Each row is a point on a landscape with many valleys, with its height.
From any point a ball rolls to the lowest of the 2 points nearest to it. It stops when none of these is lower. Distance is the straight distance between rows; heights are no part of it.
k_309 height 3.25: |  224 |  286 |   87 |  300 | -216 | -494 |  101 |  294 |  269 |    5 | -128 |  313 |  -95 |  -88 |  -89 |  -96 | -217 | -238 | -295 | -369 | -410 |  170 | -168 |  -89 |  -46 |  274 |  503 |   37 |
k_957 height 4.86: |   65 |   66 | -305 |   22 |   51 | -489 | -245 |  234 |  -56 |  241 |  -46 |  184 |  126 |  -93 | -249 | -491 | -112 |  159 | -115 |  -97 |   31 |  589 |  242 | -115 |  -79 |    8 |  -77 |  181 |
k_50 height 6.32: |   79 |   26 |   35 | -261 | -412 |  631 |  391 | -316 | -266 | -208 |  347 |  190 | -293 |   72 |  200 | -176 |  -49 | -236 | -100 | -184 |   42 | -104 |  -23 | -187 |  112 | -143 |  136 |  119 |
k_380 height 6.33: |   30 |  -68 |  111 |  342 | -123 | -495 | -185 |  642 |   77 |  -87 |   67 |  250 | -202 | -280 |    7 |  504 |  -37 |  194 |  195 |  530 |  -41 | -151 |  163 | -295 |   45 |  369 |  -16 | -192 |
k_669 height 3.01: |  248 |  399 |   28 | -196 |  222 |  -17 |  156 | -374 |  511 |   39 | -155 | -302 | -224 |   -4 |  -58 |  151 | -156 | -435 |  126 | -195 |  134 | -196 | -451 |  186 |   28 |  108 |  204 |  -83 |
k_267 height 5.37: |  257 |   47 | -508 | -182 | -161 |  344 |  -74 | -297 |  223 |  558 |  133 |  -19 | -567 | -270 |  105 | -328 |  321 |   13 |   26 |  317 |  271 |   -4 |   63 | -628 |   13 | -203 |    6 |  -37 |
k_467 height 4.19: |  -75 |   20 |  542 | -145 | -179 | -205 |  -85 |  413 | -345 | -451 |  263 |  237 | -145 |  181 |  305 |  514 | -374 |  -46 |   -7 |  -70 |  174 | -646 |  -83 | -209 |  202 |  169 |  313 |  -69 |
k_81 height 2.50: |   -4 |  193 |  235 |  167 |  284 |   66 |  191 | -120 |  353 | -178 |  101 | -318 |  116 | -118 | -320 |  543 | -238 |    7 |  225 |  189 | -100 |  -31 |   -8 |    0 |  120 |  276 |  182 | -113 |
k_190 height 1.21: | -218 |  -49 | -136 | -163 | -331 |  336 |  303 | -461 | -233 |  -87 | -462 |   55 |  -58 |   65 | -252 | -538 |  283 |   32 |  -18 | -240 | -103 |  -52 |    4 |   91 |  159 | -675 |   50 | -220 |
k_499 height 5.15: |   31 |  125 |  -97 | -544 |   73 |  558 |   36 | -148 | -404 | -203 |  393 | -232 |  394 |  115 |  305 | -181 |  489 | -124 | -113 | -159 | -134 |   88 |    5 |  273 |  298 |   21 | -328 | -147 |
k_947 height 0.49: | -298 |  -47 | -302 | -212 | -115 |  233 |  199 | -312 | -139 |   71 | -676 |  -83 |  431 |   25 | -245 | -554 |   22 |   88 |   40 | -115 |  -23 |  185 | -117 | -102 |  346 | -445 |  111 |   11 |
k_140 height 6.25: |   -4 |  137 |  177 | -272 | -298 |   47 |  276 |  267 | -107 | -345 | -196 |  520 | -218 |  187 |  325 |   11 | -246 | -219 | -192 |  118 |  235 | -105 | -274 |  -50 |   27 |  246 |  -40 |  -99 |
k_370 height 4.87: |  145 | -309 |  480 | -145 | -163 |  -57 | -341 |  155 | -431 | -447 |  520 |  201 | -158 |  100 |  272 |  327 | -370 | -446 |  398 | -601 |  -58 | -274 | -160 | -131 |  -31 |  -44 |  214 |   -8 |
k_283 height 2.31: | -350 | -121 |   97 |  282 |  175 |  269 |  537 | -110 |  312 |  219 | -226 | -574 |  207 |  221 |   36 |  233 |  217 |  119 |   91 |  374 |  -60 | -187 | -149 |  276 |  110 |  -23 |  -29 | -171 |
k_427 height 0.38: |  189 |   43 |  118 |  -65 |  400 |  335 | -258 | -784 |  -15 |  -45 |  402 |   70 | -116 |   25 |   27 | -244 |    8 | -577 |  147 | -445 |   90 | -107 |   -8 |  337 | -217 | -199 |  111 |  110 |
k_881 height 2.17: | -277 |  231 | -322 |  111 |  348 |  -22 |  141 | -462 |  274 |  226 | -209 | -392 |   40 | -240 | -295 | -225 |  198 |  159 | -276 |  -58 | -121 |   56 |  182 | -150 |  -62 |  -46 |  -18 |  366 |
k_611 height 2.70: |  277 |  223 |   62 | -254 | -310 | -188 |  -96 |    8 | -508 | -476 |  381 |  140 | -173 |  138 |   38 |   92 | -258 | -235 | -117 | -672 |  398 | -107 |   73 |  181 |  -76 | -127 | -209 |   52 |
k_580 height 4.46: |   63 |  117 | -247 | -385 | -191 |  823 |  186 | -395 | -164 |   89 |  169 | -311 | -176 |   33 |  354 |  -44 |  346 |  150 | -117 |  282 |  169 | -321 |   30 | -106 |  256 | -256 | -225 |   91 |
k_28 height 3.43: | -136 |  390 |   -9 | -149 |  146 |  232 |  375 | -300 |  292 |   81 |  -60 | -335 | -399 |  195 |   30 |  117 |   72 |  -67 | -136 | -116 |  205 | -248 | -224 |  102 |   32 |  -71 | -150 | -115 |
k_689 height 3.65: |  276 |  -28 |  254 |  -28 | -232 | -602 | -153 |  483 |   70 | -273 |    6 |  234 | -145 |  105 |  167 |  249 | -822 | -362 |  -51 | -136 |    3 | -230 | -380 | -328 |  327 |  241 |  354 | -189 |
k_460 height 3.16: |   42 |   12 |  253 |   29 | -120 | -142 | -138 |  101 | -459 | -429 |  419 |  278 | -199 |  131 |  -48 |   94 |  -27 |   49 |   27 | -395 |  140 | -161 |  231 |  174 | -245 |  -81 | -138 |  206 |
k_808 height 3.89: |  176 |  172 |  272 | -371 |   37 | -410 | -288 |  203 |   33 | -367 |    9 |  -82 | -166 |    1 |  147 |  339 | -616 | -109 | -119 |  -51 |  226 | -304 |  -84 | -262 |   61 |  145 |  131 |  -98 |
k_415 height 3.75: |   32 | -296 | -214 | -323 |  -77 |  495 |  335 | -348 | -176 | -171 |   70 | -114 | -248 | -231 |  189 |    8 |  294 |   90 |   31 |  558 |   69 | -153 |  195 |   14 | -164 | -167 | -362 |  162 |
k_281 height 3.20: |  327 |  363 | -209 | -313 | -351 |  -48 |  -44 |  -14 | -196 |  -48 |  124 |    1 | -154 |  153 |   77 | -144 | -386 |  -85 | -161 | -495 |  500 |  144 |  -93 |  -26 |   58 |   21 | -113 |  226 |
k_129 height 3.88: | -341 |  -89 |   29 |   65 |  278 |  294 |  204 | -532 |  -51 |  528 | -109 | -407 | -119 |  144 |   22 | -228 |  474 | -220 | -165 |   36 | -109 | -408 |  173 |  -83 |  102 | -750 | -219 |   -7 |
k_959 height 2.37: | -143 |  246 | -211 |  -47 | -145 |  262 |   24 |  197 |   90 |  331 | -318 | -330 |  222 |  574 |   91 |  -21 |  273 |  340 |  -67 |  -52 |  353 |  184 | -325 |  243 |  149 |    0 | -205 |  -73 |
k_929 height 3.87: |  -52 | -214 |   53 |  267 | -131 | -199 |  156 |  -29 | -134 | -394 | -127 |  475 |  -25 |   14 | -214 | -241 |  162 |   21 | -165 | -247 | -243 |   75 |  -25 |  380 | -460 |  -15 |   89 |   51 |
k_118 height 1.23: | -276 |   -9 | -266 | -111 |   39 |  204 |  380 | -308 |  113 | -217 | -447 | -178 |  427 |   31 | -258 | -107 |   -5 |  200 |  136 |   93 |   -5 |  103 | -123 |  252 |  145 | -126 |  -47 | -206 |
k_401 height 4.17: |  -51 |   57 |   68 |  323 |  -91 | -215 |  379 |   78 |  -13 | -124 |  -15 |  184 | -289 |   96 | -119 |  136 |  317 |  100 |  -82 |  -65 |  164 | -184 |  -50 |  291 | -341 |   -1 | -266 |  -30 |
k_841 height 3.34: |  203 |  -22 |  483 |   97 |   92 |   14 | -216 |  128 | -321 | -192 |  399 |  -75 |  460 |  363 |  -38 |  289 | -117 |   29 |  129 | -264 | -156 | -149 |  -53 |  555 |  -14 |   23 |   25 | -146 |
k_906 height 6.03: |  206 |  -20 |   51 |   64 |   79 | -361 |  -29 |  440 |  238 |  488 |  148 | -102 | -470 | -139 |  107 |   70 |  275 | -250 |  135 |  354 | -140 |   76 |   18 |  -21 | -206 |  146 |  -73 |   27 |
k_406 height 2.15: |  -18 |  194 |  128 |  378 |  176 |  -73 |   35 |   29 |  561 |  -86 | -187 | -113 |  -44 | -105 | -212 |  537 | -321 |  386 |   28 |  156 |   64 |   23 | -138 | -169 |   87 |  535 |  101 | -209 |
k_187 height 5.14: |   68 |   44 | -148 |   93 |   62 | -352 | -560 |  243 |   54 |  145 |   11 |  144 |   81 |   79 | -191 | -180 | -453 |  195 |  -91 | -388 |  344 |  622 |   36 | -291 |   64 |  242 |  -49 |   57 |
k_186 height 3.26: |  -72 | -156 |   15 |  230 |  545 | -207 |   17 |  199 | -116 |  226 |   69 | -293 |  427 |  115 | -203 |   37 | -110 |  596 |   -7 |  381 |   53 |   70 |  188 |  119 |   57 |   58 | -417 |   89 |
k_982 height 3.66: |  135 |  325 | -229 | -323 | -177 |  176 | -190 | -174 |  -63 |  322 |    8 |  -83 |  111 |  325 |  111 | -478 | -197 |  -21 | -330 | -395 |  452 |  303 | -133 |  -46 |  182 | -104 |  -13 |  267 |
k_738 height 5.77: | -121 | -115 | -228 |  -19 |  174 |  -15 |   40 |  133 |  463 |  596 | -115 | -325 | -436 |   42 |  134 |  -86 |  396 | -258 |  176 |  503 |   76 |  133 |  -16 | -241 |  -95 | -222 | -287 | -139 |
k_568 height 2.36: |  -39 | -375 |  447 |  383 |  495 | -176 | -232 |  -18 |  -86 |  160 |  392 | -119 |  -28 |  150 |  -84 |  108 |  200 |  -50 |  306 |  -29 | -208 |  -74 |  100 |  433 | -440 |  -95 | -189 |   64 |
k_53 height 1.79: |  181 | -360 |  239 |  380 |  220 | -256 |    4 |  344 |  -22 |  130 |  175 | -248 |  152 |  231 | -101 |  392 |  103 |  144 |  125 |  325 |  -64 | -176 |   13 |  619 | -245 | -119 | -303 | -132 |
k_293 height 6.68: |  279 |  195 | -605 | -235 | -329 |  -14 |  -81 |   -4 |  298 | -163 | -240 |  359 | -334 | -452 |  218 | -262 |   91 | -149 | -262 |   64 |  -51 |  217 |   37 |  -89 | -273 |   97 |  -41 |  -88 |
k_80 height 3.08: | -530 | -204 |  182 |   48 |  178 |  484 |  514 | -261 |  -79 |  148 |  -21 | -602 |   94 |  216 |  159 |  107 |  506 |   31 |  -43 |   69 | -124 | -318 |    5 |  169 |   56 | -342 | -357 |   54 |
k_685 height 6.09: |   50 |   37 |  268 | -419 |  -73 |    1 |   24 |  468 | -422 | -170 |   75 |  374 |  -21 |  421 |  199 | -234 | -186 | -182 | -284 |  112 |   75 |  130 | -147 |   88 |    2 |  -10 |  -92 |  -69 |
k_133 height 2.62: |  234 |  421 | -272 | -199 |  205 |  -81 | -135 | -451 |  474 | -133 | -154 | -235 |  -91 | -421 |  -51 |  -19 | -218 | -278 | -118 |  -30 |   30 |   11 |   56 |  -24 | -240 |  146 |   97 |  -46 |
k_577 height 2.87: |   84 |  -30 | -214 |  472 | -408 | -214 |  126 |  279 |  498 |  292 | -391 |   14 |  138 | -290 |  -94 |   -2 |  330 |  164 |   91 |  203 | -383 |  179 |   12 |  195 |   35 |  221 |  335 |  -41 |
k_752 height 3.56: | -166 | -191 |  324 |  296 |  -99 | -112 |  184 |  150 | -379 | -539 |  172 |  512 |   35 |  100 | -337 |   95 | -106 |  182 |   64 | -278 | -126 |   73 |  187 |   68 | -183 |    1 |   22 |    3 |
k_785 height 2.03: |   91 |  149 | -180 |  -51 |  133 | -273 | -263 | -244 |   80 | -452 | -240 | -172 |  550 | -361 | -252 |  128 | -622 |  117 | -183 |  -48 | -125 |  166 |  109 |  -22 |  -50 |  211 |  126 |  119 |
k_814 height 1.84: |    0 |   82 |   -4 |  327 | -255 |   29 |  214 |  240 |  170 |   30 | -422 |   -2 |  265 |  255 |   32 |  152 |   47 |  522 |  -90 |  248 |  279 |  -22 | -297 |  285 |  108 |  237 |    4 |   32 |
k_572 height 5.46: | -245 | -316 | -387 |   54 |  143 |  151 |  -67 |   57 |  246 |  719 | -195 | -302 |  -45 | -211 |   50 | -195 |  495 |  -78 |  176 |  545 | -191 |  273 |  134 | -420 |   63 | -173 | -132 |   95 |
k_892 height 5.71: |  350 |  111 | -192 | -288 | -134 |  410 |  122 | -198 |  -10 |  313 |  457 |  108 | -715 | -128 |   52 | -196 |  -47 | -230 |  125 |  116 |  313 |    0 |   30 | -623 |  141 | -128 |   16 |    3 |
k_905 height 2.23: | -390 | -520 |  298 |  -38 |  119 |  533 |  157 |    0 | -499 | -405 |  273 |  345 |   83 |   90 |  239 |  -21 |  178 |  185 |  256 |  -67 | -262 |  -42 |   51 |  154 | -230 |   54 | -209 |   11 |
k_662 height 3.02: | -207 | -477 |   68 |   80 |  -64 |  353 |  310 | -143 | -257 | -397 |  123 |  149 | -162 | -173 |  193 |  297 |  320 |   52 |  322 |  288 | -105 | -189 |  124 |  300 | -325 |    6 | -334 |   98 |
k_874 height 5.42: |   14 |  194 |   50 |   71 |  139 | -243 | -422 |  116 | -109 |  126 |  206 | -281 |  307 |  200 | -217 |   86 | -395 |  261 |  166 | -287 |  433 |  455 |  161 | -169 |  178 |  166 | -131 |  111 |
k_715 height 5.89: |  -84 |   14 |  233 | -349 |  390 | -196 | -184 |  444 | -349 |   43 |  211 |  153 |   49 |  223 |  157 | -280 | -186 |  120 | -114 |  365 |  124 |  164 |  125 | -116 |   25 |   61 | -135 |    8 |
k_120 height 4.18: | -118 |   38 |  174 | -392 |  -45 |  143 |   71 |  165 | -647 | -325 |  175 |  -19 |  529 |  277 |  224 |  -78 |  103 |  328 | -388 | -139 |  -19 |  -65 |  -46 |  401 |   55 |  144 | -221 |  235 |
k_350 height 2.77: | -228 |   11 |  -66 |   83 |  419 | -100 |  196 | -129 | -135 |  194 |   15 | -315 |  234 |  124 | -176 | -205 |  125 |  230 | -135 |  107 |   27 |   20 |  105 |  219 |  -46 |  -78 | -275 |  274 |
k_424 height 4.48: |   82 | -245 |  567 |    9 | -334 | -166 | -114 |  645 | -403 | -365 |  530 |  234 |   57 |  312 |  179 |  638 | -306 | -227 |  342 | -151 |  -24 | -416 |  -60 | -147 |  268 |   74 |  293 | -264 |
k_74 height 6.52: |   60 |  139 | -388 |  179 | -455 | -428 | -245 |  481 |  -17 | -412 | -297 |  621 |  -58 | -522 |  108 |  227 | -107 |   72 | -102 |  174 |  -70 |  187 |  152 | -368 | -145 |  357 |   27 | -153 |
k_818 height 3.84: | -298 |  165 |  230 |   86 |   15 |  165 |  492 |  -17 |   87 | -223 |  177 |  -68 | -516 |  175 |   54 |  429 |  217 |   -8 |   40 | -106 |  157 | -328 |   -4 |  235 | -115 |  113 | -252 | -114 |
k_944 height 5.66: |  -41 | -132 |  543 | -352 |  243 | -406 | -491 |  525 | -225 |  -38 |  277 |   17 | -139 |   28 |  168 |   44 | -126 |  -18 | -126 |  391 |  -53 | -279 |  243 | -282 |  -36 |   44 |  208 |  -47 |
k_940 height 2.88: |  -65 |  217 |  178 |   33 |   49 |  305 |  310 | -347 |   70 |  -38 |  241 | -392 |  230 |   96 | -243 |  294 |   40 | -278 |  301 | -196 |    0 |   75 |  -56 |  252 |  108 |   51 |  162 |   30 |
k_952 height 2.56: |  -94 | -291 | -409 |  363 | -244 |   36 | -118 |   65 |  462 |  195 | -496 |   52 |  368 | -249 | -154 |    5 |  113 |  479 |   53 |   38 |  -33 |  436 | -144 | -167 |   38 |  291 |  142 |   35 |
k_170 height 4.34: | -538 |  -85 | -292 |  160 |  530 |    9 |  202 | -536 |   50 |  510 | -309 | -318 |  -97 | -189 | -162 | -428 |  406 | -119 | -165 |  103 | -265 | -167 |  417 | -378 |  137 | -727 | -218 |   33 |
k_196 height 5.13: | -417 | -122 | -500 |  111 |  231 |   99 | -343 | -145 |  443 |  809 | -495 | -270 |   71 | -311 |  223 | -236 |  564 |  -68 |  -29 |  254 | -423 |  229 |  111 | -428 |   37 | -348 |   -2 |  -70 |
k_645 height 1.22: | -393 | -473 |  258 | -353 |  612 |  250 |   93 |  -40 | -463 | -166 |  238 |  129 |   71 |   94 |  178 | -301 |  145 |  -32 |  219 |  228 | -308 |  -29 |  130 |  246 | -207 | -184 | -285 | -128 |
k_596 height 6.59: |   74 |   46 | -714 |   75 | -540 |  -32 | -273 |  249 |  254 |   -5 | -353 |  440 |  -57 | -517 |  222 |  -39 |  -29 |   15 |  -92 |  -76 | -171 |  554 |   43 | -268 | -176 |  352 |   85 |  -45 |
k_97 height 3.74: |   23 |   25 |  383 |   78 |   61 |  174 |  164 |  361 | -291 | -153 |  225 |  -60 |  472 |  423 |   45 |  234 |   93 |  349 | -168 |   72 | -165 | -183 | -171 |  536 |  201 |  179 |  -54 |   56 |
k_835 height 1.66: | -286 |  482 | -476 |  302 |  250 |    7 | -189 | -325 |  569 |  374 | -289 | -258 |  119 | -455 |  -65 |   28 |  175 |  149 | -292 | -212 | -268 |  164 |   66 | -220 |  -90 |  170 |  196 |  188 |
k_665 height 1.78: | -150 |   28 | -275 |  199 |   -5 |    7 |  254 | -188 |  475 |   44 | -468 | -379 |   35 |  -47 | -232 |  128 |  224 |   18 |  170 |  312 |   22 |   34 | -160 |  274 |  -56 | -154 | -142 | -289 |
k_628 height 4.97: |  -32 |  -25 | -173 | -136 | -137 |  627 |   53 | -381 |   87 |  458 | -109 | -240 | -377 |   -7 |  260 | -194 |  276 |  181 | -127 |  428 |  229 | -181 |  -62 | -500 |  235 | -240 |   33 |  116 |
k_366 height 3.90: | -128 | -254 | -146 |  -12 |  541 |  -46 |   32 |  246 | -255 |  505 |    0 |  -99 |  686 |   52 | -349 | -390 |  -68 |  398 |  257 |  254 | -162 |  324 |   11 |   94 |  427 |  -34 | -220 |   35 |
k_117 height 3.45: |  130 |  105 |  137 |  175 | -117 | -575 | -173 |  465 |   82 | -280 |  -19 |  354 |   62 |  -16 |  -42 |   85 | -741 | -123 | -345 | -218 | -336 |   66 |  -93 | -447 |   51 |  245 |  403 |  -72 |
k_122 height 1.47: |  208 |  117 |  146 |  429 | -182 |  -30 |  107 |  476 |   67 | -192 | -163 |  393 |  274 |  249 | -181 |  397 | -254 |  453 |  -34 |  223 |  234 |  -62 | -159 |  206 |  257 |  182 | -174 | -315 |
k_480 height 1.80: |   22 |  180 |  -46 |   14 | -586 |  354 |  277 | -365 |  119 |   77 | -356 |  -49 | -288 |   16 | -221 | -159 |  182 | -291 |  187 | -364 |   14 |  -60 |  -86 | -102 |  210 | -501 |  361 | -187 |
k_103 height 2.34: |  154 |  425 | -258 | -101 |  215 | -372 | -380 |  -68 |  438 | -242 | -183 | -190 |    9 | -446 |   55 |  232 | -395 |   69 | -309 |  -92 | -123 |   38 |   89 | -136 | -138 |  332 |  182 |  -45 |
k_584 height 2.89: |   93 | -148 |  576 |  167 |  183 |  -12 |   61 |   40 |  106 |   20 |  294 |   27 | -102 |  239 |   56 |  257 |   97 | -212 |  233 |  -81 | -150 | -231 | -281 |  444 | -183 |  161 |  203 |  -74 |
k_469 height 1.34: |  157 | -585 |  325 |  527 |   59 | -215 |  -11 |  170 |  -40 | -188 |  -25 |  242 |  232 |   82 |  -20 |  151 |  171 |  270 |   86 |  315 | -268 | -292 | -102 |  718 | -323 |   43 |  -51 |  -27 |
k_297 height 0.88: |   64 | -582 |  369 |  330 |  -67 |  -87 | -363 |   84 | -132 | -413 |   26 |  523 |   92 |  -38 |  219 |   63 |  150 |   -1 |  340 |  177 | -316 | -177 |  -93 |  368 | -537 |  126 |   54 |   40 |
k_981 height 0.19: |  -44 | -628 |  412 | -225 |  341 | -146 | -267 |  145 | -268 | -404 |   73 |  341 |  120 |   41 |  195 | -110 |    5 |  -48 |   90 |  389 | -352 |  -80 |   78 |  308 | -387 | -120 | -112 | -229 |
k_410 height 3.09: |  273 |   88 |  -38 |  312 | -481 | -459 |  207 |  241 |  235 |   86 | -134 |  257 | -215 | -268 |  -45 |   13 |  203 | -172 |    0 | -199 | -211 |   -9 | -117 |  146 | -196 |  282 |  356 |   43 |
k_937 height 3.44: |  175 |  206 | -229 | -133 |  -93 |   52 | -260 | -229 |   81 |  679 | -122 | -104 | -159 |   32 | -122 | -562 |  222 |  -60 | -172 | -123 |  296 |  134 |    0 | -134 |   98 | -322 |  165 |  276 |
k_98 height 1.42: |  337 |  358 |  168 | -208 |  252 | -155 | -207 | -476 |  -89 |   86 |  330 |  -71 |  -63 |   95 |  -34 |  -81 | -361 | -634 |   -3 | -709 |  227 | -106 |  -80 |  273 |  -14 | -118 |   91 |  119 |
k_315 height 4.72: | -313 |  -27 | -554 |  254 |  348 |   28 | -248 | -531 |  196 |  863 | -364 | -267 |  -86 | -384 |   90 | -370 |  518 | -150 | -147 |  154 | -173 |  -55 |  431 | -569 |  270 | -738 | -222 |  -13 |
k_712 height 2.20: |  -87 | -174 | -153 |  408 |  -41 |   48 |  119 |  185 |  420 |  125 | -547 |  130 |  396 |  175 | -264 |  -83 |  -98 |  697 | -132 |  194 |   35 |  241 | -337 |   73 |  121 |  128 |   -2 | -178 |
k_504 height 4.47: |  -93 | -240 | -301 |   14 |  449 | -320 | -221 |   23 | -117 |  391 | -187 |   30 |  616 |  -55 | -283 | -623 | -232 |  327 |   57 |  -44 |   87 |  637 |   94 |  -19 |  180 |  -37 |  -48 |  153 |
k_657 height 1.09: | -141 |  292 | -380 |   63 |   81 |  142 | -123 | -493 |  553 |  170 | -398 | -136 |  429 | -384 | -256 |   -9 |  -88 | -215 |  -95 | -251 | -131 |  265 |  -87 | -272 |  166 |  151 |  467 |  271 |
k_394 height 4.65: | -102 |   75 | -112 | -432 |   16 |  365 |  180 | -290 | -395 | -132 |  127 | -197 |  410 |  256 |  109 | -314 |  264 |  141 | -201 | -371 |   -6 |  -22 |  -48 |  450 |  129 | -139 | -142 |  166 |
k_271 height 6.43: |  -16 |  -42 |   46 | -327 | -193 |  430 |  350 | -116 | -100 | -283 |  -33 |  314 | -218 |  -84 |  190 | -228 |  -26 | -190 | -157 |  233 |  -13 |  -20 |   57 | -277 |   51 |   93 |  169 |  102 |
k_255 height 2.21: |  246 |  165 |   56 | -225 |  -39 | -372 | -415 | -135 | -400 | -430 |  290 | -139 |  113 |  166 |   39 |   70 | -539 | -327 |  -47 | -672 |  239 |  -29 |  155 |  275 |  -55 | -205 |   83 |  -11 |
k_307 height 6.19: |   38 | -210 |  393 |  272 |  -70 | -426 |  159 |  531 |  102 |  206 |   87 |  229 | -341 |   39 |  265 |  302 |  256 | -115 |  102 |  547 |  -51 | -298 |    3 |  112 |  -53 |  388 |  -35 |  -97 |
k_324 height 6.02: |  354 |  -30 | -134 | -215 | -199 |  478 |  396 | -431 | -161 |  -64 |  646 |  306 | -650 | -123 |  -72 | -229 |   31 | -195 |   51 | -109 |   75 | -174 |  215 | -411 |  -40 | -199 |  101 |  -43 |
k_743 height 5.22: |  261 | -241 |  360 | -303 | -151 |  -42 | -226 |   82 | -344 | -223 |  471 |  225 | -412 | -253 |  221 |   84 | -132 | -385 |  158 |  -47 | -130 | -208 |  177 | -306 | -135 |   45 |  235 |  238 |
k_626 height 2.30: |   99 |  163 |   13 |   49 | -326 |  262 |  372 | -226 |   21 |   59 |  119 |  -96 | -159 |  250 | -300 |  -36 |  157 | -344 |  374 | -547 |   68 |   70 | -128 |  211 |   56 | -223 |  185 |  -66 |
k_514 height 5.44: |   31 | -310 |  342 | -123 |    0 | -410 | -422 |  431 | -139 | -313 |  358 |  140 | -303 | -413 |   86 |  231 |   70 | -258 |  187 |   99 | -318 | -332 |  371 | -384 | -178 |  -11 |  358 |  -58 |
k_222 height 1.82: |  236 |  146 |   45 |  368 | -165 | -216 | -209 |  196 |  334 | -378 | -173 |  193 |  139 | -106 | -201 |  663 | -599 |  358 |    8 |   98 |  265 | -203 |  -41 | -160 |  130 |  354 |   82 | -373 |
k_411 height 6.44: |  -47 |   82 | -174 |  141 | -179 | -281 | -252 |  419 |  149 | -154 |  -10 |  301 | -243 | -419 |  -67 |  302 |  -74 |  178 |  138 |  228 |  -31 |  300 |  248 | -519 |  -53 |  471 |  -83 |  -31 |
k_564 height 2.98: |  -45 |  124 | -121 | -117 | -235 |   90 |   52 |  -13 |  -90 |  588 | -236 | -199 |  -99 |  345 |  -69 | -378 |  423 |   47 |   69 |    9 |  221 |   77 | -109 |  -15 |  138 | -366 |  -93 |  146 |
k_68 height 5.75: |  134 |  270 |   81 | -340 |   80 |   86 | -367 |   37 | -197 |   62 |  392 | -402 |   78 |  153 |  201 |  253 | -221 |   61 |   91 |    3 |  368 |  198 |   76 |  -89 |  207 |  222 | -186 |  242 |
k_549 height 1.64: |  164 |   -8 | -263 |   -4 | -112 |   11 |  -61 | -320 |  213 | -120 | -302 |  -89 |  544 | -246 | -247 | -121 | -379 | -158 |  -15 |    0 | -104 |  415 |  -28 |  -37 |   26 |  229 |  247 |  213 |

Call two points neighbours if one is among the 2 nearest of the other. Go from one point of each pair to the other, from neighbour to neighbour, staying as low as possible. Name the highest point that can't be avoided.
k_947 / k_657: k_401
k_122 / k_947: k_940
k_981 / k_657: k_271

For each start below, name the point where the ball stops.
k_929: k_427
k_499: k_981
k_982: k_427
k_818: k_657
k_271: k_122
k_957: k_657
k_572: k_947
k_892: k_981
k_293: k_657
k_394: k_981
k_424: k_122
k_410: k_122
k_68: k_427
k_596: k_947
